Each row is a point on a landscape with many valleys, with its height.
A ball rolls from a point to whichever of its 2 nearest points has the largest drop for the distance, and stops where none of them is lower. Distance is the straight distance between rows; heights are no part of it.
(799): 97 96 106 83 97 79 70 97 89 102 76 113 104 82 87 102 122 93 98 87 114 99
 77  h=43.4
(1034): 75 121 87 105 100 134 86 89 82 108 117 127 86 112 116 110 89 107 108 83
 85 116 117  h=20.3
(455): 85 118 106 103 100 94 84 94 79 107 105 114 76 88 98 138 77 117 121 83 74
 119 118  h=38.5
(574): 116 115 110 109 101 56 80 88 106 97 81 100 84 79 73 120 113 103 89 95 79
 84 111  h=52.8
(1228): 99 107 88 120 101 116 118 90 116 101 109 107 129 110 92 98 115 90 98 124
 124 87 104  h=8.6
(714): 93 100 96 123 62 128 124 89 112 116 108 104 113 121 136 113 110 77 121
 111 123 108 121  h=12.9
(248): 80 107 84 84 80 121 113 101 95 111 71 101 110 125 126 93 139 75 105 93
 120 101 86  h=30.4
(207): 102 83 99 94 72 109 118 86 100 103 89 99 112 111 117 110 131 109 105 102
 135 110 116  h=16.6
(481): 99 96 121 71 112 79 104 134 93 97 81 98 79 87 107 101 113 100 109 80 90
 106 85  h=40.1
(1136): 103 78 88 98 90 111 99 73 108 103 124 92 132 121 108 91 93 92 98 120 110
 106 93  h=14.1
(982): 84 138 99 108 82 124 106 84 105 125 86 114 101 123 95 109 127 75 126 110
 98 97 92  h=34.4
(1003): 110 101 121 67 112 72 96 122 97 90 90 87 71 79 108 117 108 99 101 77 81
 115 105  h=44.2
(1159): 88 89 102 102 134 60 71 103 100 94 99 115 75 94 73 109 82 89 115 96 64
 53 116  h=24.2
(532): 108 69 121 80 110 88 116 109 112 97 117 71 98 91 102 86 69 111 107 118
 100 109 89  h=10.8
(783): 108 107 94 82 66 116 102 74 101 126 86 97 112 141 104 98 108 64 118 103
 93 104 78  h=23.5
(1007): 85 102 105 99 133 90 82 101 91 97 115 106 81 94 100 105 54 108 117 97 61
 92 108  h=49.3
(78): 113 111 102 101 115 84 88 119 97 92 90 109 80 82 87 106 97 110 94 81 87
 96 102  h=42.8
(749): 94 97 103 79 88 79 65 91 95 118 89 112 98 101 96 100 98 71 115 101 93
 105 66  h=23.6
(1014): 94 107 110 65 93 90 108 120 93 97 78 92 95 96 105 96 131 103 104 80 110
 108 82  h=35.9
(663): 111 119 91 120 99 108 93 106 87 88 101 108 74 85 106 115 94 126 82 74 82
 122 132  h=47.0
(345): 62 122 96 96 112 111 95 95 84 111 115 127 86 123 100 107 87 100 104 83
 75 99 116  h=24.4
(122): 99 77 110 105 112 103 103 119 94 83 90 89 105 81 86 62 77 113 98 116 131
 77 84  h=7.3
(611): 104 101 89 104 113 121 113 111 99 87 122 94 118 105 118 81 89 110 75 100
 109 96 110  h=9.3
(149): 92 96 101 78 110 97 94 107 100 107 112 98 102 109 110 89 83 81 106 103
 84 108 73  h=22.5
(1111): 88 114 114 95 104 61 77 83 93 103 79 106 84 83 77 132 102 103 106 89 82
 89 106  h=54.6
(949): 101 80 85 74 90 98 78 101 80 98 101 105 102 100 121 98 101 94 92 85 110
 123 85  h=81.4
(300): 90 99 101 104 70 128 100 76 107 121 83 102 109 119 124 118 160 82 110 98
 126 91 107  h=24.8
(925): 95 106 109 110 112 120 122 111 100 97 119 71 114 91 111 83 71 108 105
 122 97 97 97  h=62.8
(682): 87 118 106 115 89 136 87 100 84 114 98 91 90 88 114 96 62 93 129 104 80
 106 83  h=60.2
(310): 111 109 97 120 102 116 133 102 114 92 109 90 121 108 91 85 94 112 91 129
 118 86 107  h=10.1
(458): 95 82 110 104 130 62 72 115 103 98 95 115 80 80 81 101 87 78 114 98 82
 70 93  h=14.2
(920): 97 116 103 110 93 97 80 74 92 109 119 116 90 96 97 134 89 112 116 99 86
 123 121  h=34.5
(66): 93 103 92 82 81 92 80 75 99 122 90 108 109 123 98 99 114 67 106 98 93
 106 72  h=28.3
(507): 79 100 103 98 118 98 71 107 80 104 110 112 78 85 100 103 65 99 115 86 78
 94 92  h=53.7
(72): 102 92 92 107 73 127 96 64 99 116 113 97 121 129 118 95 86 74 106 119 99
 105 88  h=16.5
(379): 127 109 104 110 89 70 106 80 114 101 114 96 101 104 82 114 132 97 77 101
 96 106 117  h=29.1
(1186): 83 95 86 117 77 134 107 95 113 117 87 113 114 131 128 112 146 78 103 105
 134 77 113  h=26.3
(612): 128 97 100 110 90 87 113 90 112 94 133 97 112 114 89 108 108 98 82 105
 102 112 122  h=29.8
(109): 113 103 98 97 100 72 76 81 102 102 109 109 100 91 86 123 104 110 93 94
 88 108 111  h=25.2
(341): 131 67 107 82 108 68 105 120 110 85 98 83 72 96 90 88 101 116 75 104 83
 98 100  h=16.0
(562): 99 98 105 117 74 125 117 77 102 112 105 85 120 105 110 96 76 99 119 135
 118 109 98  h=7.8
(317): 103 86 107 83 68 108 115 93 91 104 72 88 100 97 114 118 125 117 110 95
 130 126 104  h=17.8
(863): 103 90 108 103 84 106 126 92 105 101 106 81 115 95 105 103 77 117 114
 121 117 117 98  h=6.3
(150): 85 109 80 107 87 133 109 95 106 108 92 107 119 126 120 98 126 79 106 105
 115 95 98  h=28.0
(619): 99 103 103 117 134 102 92 110 101 90 120 103 77 91 94 102 64 106 97 85
 66 87 116  h=44.1
(646): 101 103 98 88 74 119 108 84 101 114 100 82 110 128 118 95 87 75 121 117
 97 115 78  h=19.5
(22): 106 79 116 97 129 80 84 123 102 94 104 102 89 79 89 96 82 85 109 101 89
 90 86  h=5.5
(235): 90 110 100 133 73 136 127 76 102 119 100 84 113 109 128 100 79 89 112
 141 117 92 104  h=9.6
(951): 81 134 105 99 94 102 95 80 102 120 78 112 111 109 78 114 137 78 113 98
 100 93 90  h=36.3
(228): 87 69 83 113 90 123 90 89 90 97 91 105 125 93 100 67 91 101 95 124 134
 80 81  h=7.2
(1220): 90 74 77 109 92 123 98 83 106 103 96 105 136 121 106 74 105 85 90 128
 132 82 89  h=9.4
(292): 104 116 105 115 102 101 90 104 91 92 104 104 83 80 96 124 76 120 106 81
 76 114 116  h=43.3
(850): 111 95 81 120 109 120 119 109 100 74 110 90 104 101 107 70 94 122 62 109
 116 89 118  h=11.3
(1026): 92 109 104 98 83 118 94 79 96 115 85 105 102 106 111 127 144 89 107 88
 112 111 110  h=22.4
(434): 85 122 110 85 109 95 77 95 83 110 78 114 85 93 102 115 123 94 101 70 91
 107 92  h=31.6
(238): 124 106 103 115 95 105 127 113 108 86 114 83 98 96 95 91 90 121 82 105
 97 109 117  h=63.7
(801): 121 103 104 98 106 52 80 97 114 95 88 103 102 88 68 108 119 94 77 104 89
 79 91  h=50.7
(538): 120 80 101 95 99 73 83 97 100 96 105 106 102 79 89 114 90 113 91 103 95
 107 94  h=22.6
(742): 98 81 107 89 98 86 66 101 92 109 102 104 95 94 97 93 79 81 115 114 102
 100 55  h=16.1
(19): 112 111 94 82 116 97 106 131 98 85 112 93 84 103 118 98 105 115 80 75 87
 117 115  h=78.6
(592): 87 126 97 100 92 120 100 99 102 113 92 107 106 114 102 92 105 80 122 112
 93 100 81  h=32.0
(333): 104 118 121 104 117 87 112 117 111 105 91 101 100 87 76 110 101 95 117
 105 86 94 88  h=10.5
(1117): 128 81 103 85 116 77 95 111 106 85 115 96 90 89 99 95 88 112 84 96 88
 105 99  h=19.1
(1118): 119 124 109 125 110 102 120 124 112 86 109 89 82 96 94 97 98 113 97 93
 77 103 123  h=64.6
(133): 99 123 100 95 136 102 119 138 109 88 108 98 78 102 106 93 102 98 96 74
 70 91 110  h=73.1
(1146): 82 113 105 133 77 129 142 91 113 121 103 96 114 111 133 106 99 80 112
 130 129 96 120  h=11.4
(674): 89 101 82 111 106 137 100 101 88 95 123 85 114 96 135 86 82 105 86 101
 104 106 112  h=12.6
(185): 123 83 118 92 93 72 111 115 110 88 77 83 77 94 81 92 120 121 80 101 97
 95 98  h=13.6
(852): 98 65 80 92 96 103 98 79 106 96 113 106 135 117 100 71 93 92 86 115 121
 92 79  h=11.9
(551): 105 61 113 91 107 83 78 101 94 104 117 95 107 83 95 86 66 94 105 119 104
 102 70  h=9.5
(212): 104 79 86 82 113 102 110 102 104 86 129 86 117 112 116 79 85 104 81 99
 106 107 92  h=5.4
(1176): 114 109 119 97 99 87 120 124 110 99 74 85 91 87 78 105 115 110 113 97
 100 98 97  h=4.7
(385): 56 131 93 103 109 120 101 86 90 111 110 134 84 137 95 106 119 91 104 86
 82 95 119  h=27.4
(1152): 94 98 97 112 136 80 85 108 100 88 113 116 72 103 85 104 75 109 91 81 55
 72 125  h=38.1
(59): 109 73 93 86 88 90 116 83 118 95 91 99 121 115 75 85 116 110 86 114 135
 95 95  h=12.7
(1096): 122 88 85 102 82 105 117 106 98 84 93 100 90 101 102 89 116 128 69 99
 115 106 117  h=14.4
(691): 93 105 94 102 104 108 94 97 101 106 108 101 117 101 101 89 91 89 107 110
 94 100 78  h=28.7
(828): 123 97 98 102 89 88 107 114 100 88 75 94 91 92 88 94 129 119 73 91 106
 105 104  h=15.9
(128): 84 110 104 102 95 112 69 101 83 111 101 109 84 89 109 106 65 96 126 98
 77 110 81  h=57.4
(271): 97 105 109 79 84 97 104 86 91 106 80 93 102 94 107 124 139 102 100 82
 114 123 99  h=19.8
(911): 129 94 121 95 108 72 111 131 107 93 78 88 77 81 84 101 112 105 98 95 82
 98 96  h=9.9
(840): 98 111 92 122 100 112 86 77 100 106 123 126 104 100 90 117 89 105 104
 101 92 105 112  h=32.6
(739): 82 110 92 74 93 106 110 117 93 101 64 102 108 108 111 93 144 89 100 86
 119 102 86  h=32.8
(80): 81 100 102 117 135 77 88 104 94 98 104 119 76 102 71 112 63 105 110 91
 65 60 116  h=31.7
(921): 106 87 93 91 100 77 76 92 97 104 92 117 119 93 79 99 118 91 90 108 111
 100 72  h=45.5
(1083): 122 90 86 120 90 102 119 81 114 94 145 105 113 113 105 97 101 100 76 102
 107 108 134  h=30.3
(363): 103 114 93 112 110 109 99 93 107 96 122 108 109 107 96 101 98 98 96 103
 95 103 98  h=31.1
(41): 110 94 75 108 95 123 123 115 97 75 92 98 98 103 119 79 110 128 63 98 127
 92 125  h=12.8
(278): 108 116 99 101 100 69 87 75 107 96 109 105 94 108 87 114 127 97 73 87 88
 98 124  h=27.8
(1182): 84 121 106 87 105 102 90 106 93 111 90 112 88 92 96 110 100 100 122 85
 88 111 92  h=24.7
(116): 108 69 119 92 127 87 96 113 103 101 117 84 100 76 99 87 67 86 115 118 89
 99 82  h=13.4
(782): 108 90 103 87 103 53 70 81 107 106 92 110 109 84 75 119 108 85 97 107
 102 88 81  h=48.1
(923): 102 85 86 112 87 104 122 82 118 95 89 108 125 116 84 91 121 105 90 128
 141 82 107  h=10.7
(83): 114 79 107 98 95 100 104 97 96 95 119 82 110 91 110 97 73 122 101 112
 103 115 97  h=8.0
(594): 100 71 100 77 124 89 98 111 105 95 126 88 106 108 106 79 80 94 91 104 91
 98 81  h=12.0
(529): 108 78 95 83 96 78 110 101 112 90 81 97 104 104 70 76 107 115 92 110 132
 85 89  h=10.9
(1173): 90 107 84 108 105 132 88 87 89 96 126 106 104 100 124 101 77 106 94 85
 86 118 115  h=16.4
(1098): 107 105 113 107 108 114 137 117 111 87 115 64 102 96 111 84 76 124 95
 115 104 105 119  h=63.3
(856): 102 100 103 95 96 88 94 112 93 102 63 104 108 81 75 98 132 102 95 96 122
 94 81  h=41.2
(1128): 92 127 107 97 108 98 102 102 101 104 71 105 105 92 79 112 135 96 107 95
 108 95 91  h=38.8
(981): 106 100 99 112 108 97 85 122 94 92 90 102 98 71 90 97 89 111 104 90 101
 99 90  h=46.3
(1086): 88 81 96 119 105 116 80 115 82 92 93 93 123 80 91 61 79 103 96 117 133
 81 84  h=5.3
(570): 96 127 112 105 106 98 98 99 108 108 102 104 97 91 81 119 88 96 127 100
 81 102 97  h=16.7
(800): 87 116 111 117 93 129 110 103 88 104 108 75 109 80 120 96 69 99 119 119
 91 107 89  h=61.9
(371): 102 118 100 88 109 87 87 103 91 91 89 103 83 91 99 112 121 109 89 70 87
 109 114  h=37.5
(453): 103 113 109 111 137 109 113 142 97 88 100 97 74 86 95 91 84 104 106 79
 73 88 104  h=69.7
(634): 98 81 98 113 74 110 130 83 116 103 92 99 108 118 120 108 132 101 99 108
 148 98 132  h=15.5
(16): 92 81 101 114 58 119 137 80 119 117 97 94 115 124 129 107 111 88 116 116
 141 100 124  h=14.3
(917): 102 86 102 96 100 99 116 115 108 90 83 92 106 95 83 76 93 122 105 116
 130 86 88  h=9.0
(832): 108 98 88 80 102 99 103 107 95 87 117 97 98 112 121 105 109 110 83 73
 101 123 119  h=79.7
(905): 92 120 86 89 122 104 108 121 99 91 105 108 95 111 109 93 109 99 87 76 90
 98 108  h=76.6
(472): 111 80 88 80 95 95 84 93 88 92 121 99 99 101 125 111 94 115 83 80 95 136
 102  h=80.4
(124): 99 134 107 126 120 109 110 130 98 93 92 97 73 93 89 101 84 116 103 74 72
 96 122  h=66.9

Call two points neighbours if one is among the 2 nearest of the other. Go from one point of each pair to the other, from neighbour to neighbour, staying as low as possible. Name the highest point that can't be avoided.
(1176) and (212) | (828)
(1228) and (1086) | (59)
(22) and (863) | (116)
(1228) and (551) | (66)

For each start below, name the point where the ball stops.
(379) | (1176)
(248) | (863)
(1111) | (1176)
(78) | (1176)
(574) | (212)
(207) | (863)
(1118) | (22)
(783) | (1086)
(663) | (1176)
(472) | (22)
(455) | (212)
(949) | (22)
(507) | (22)
(951) | (212)
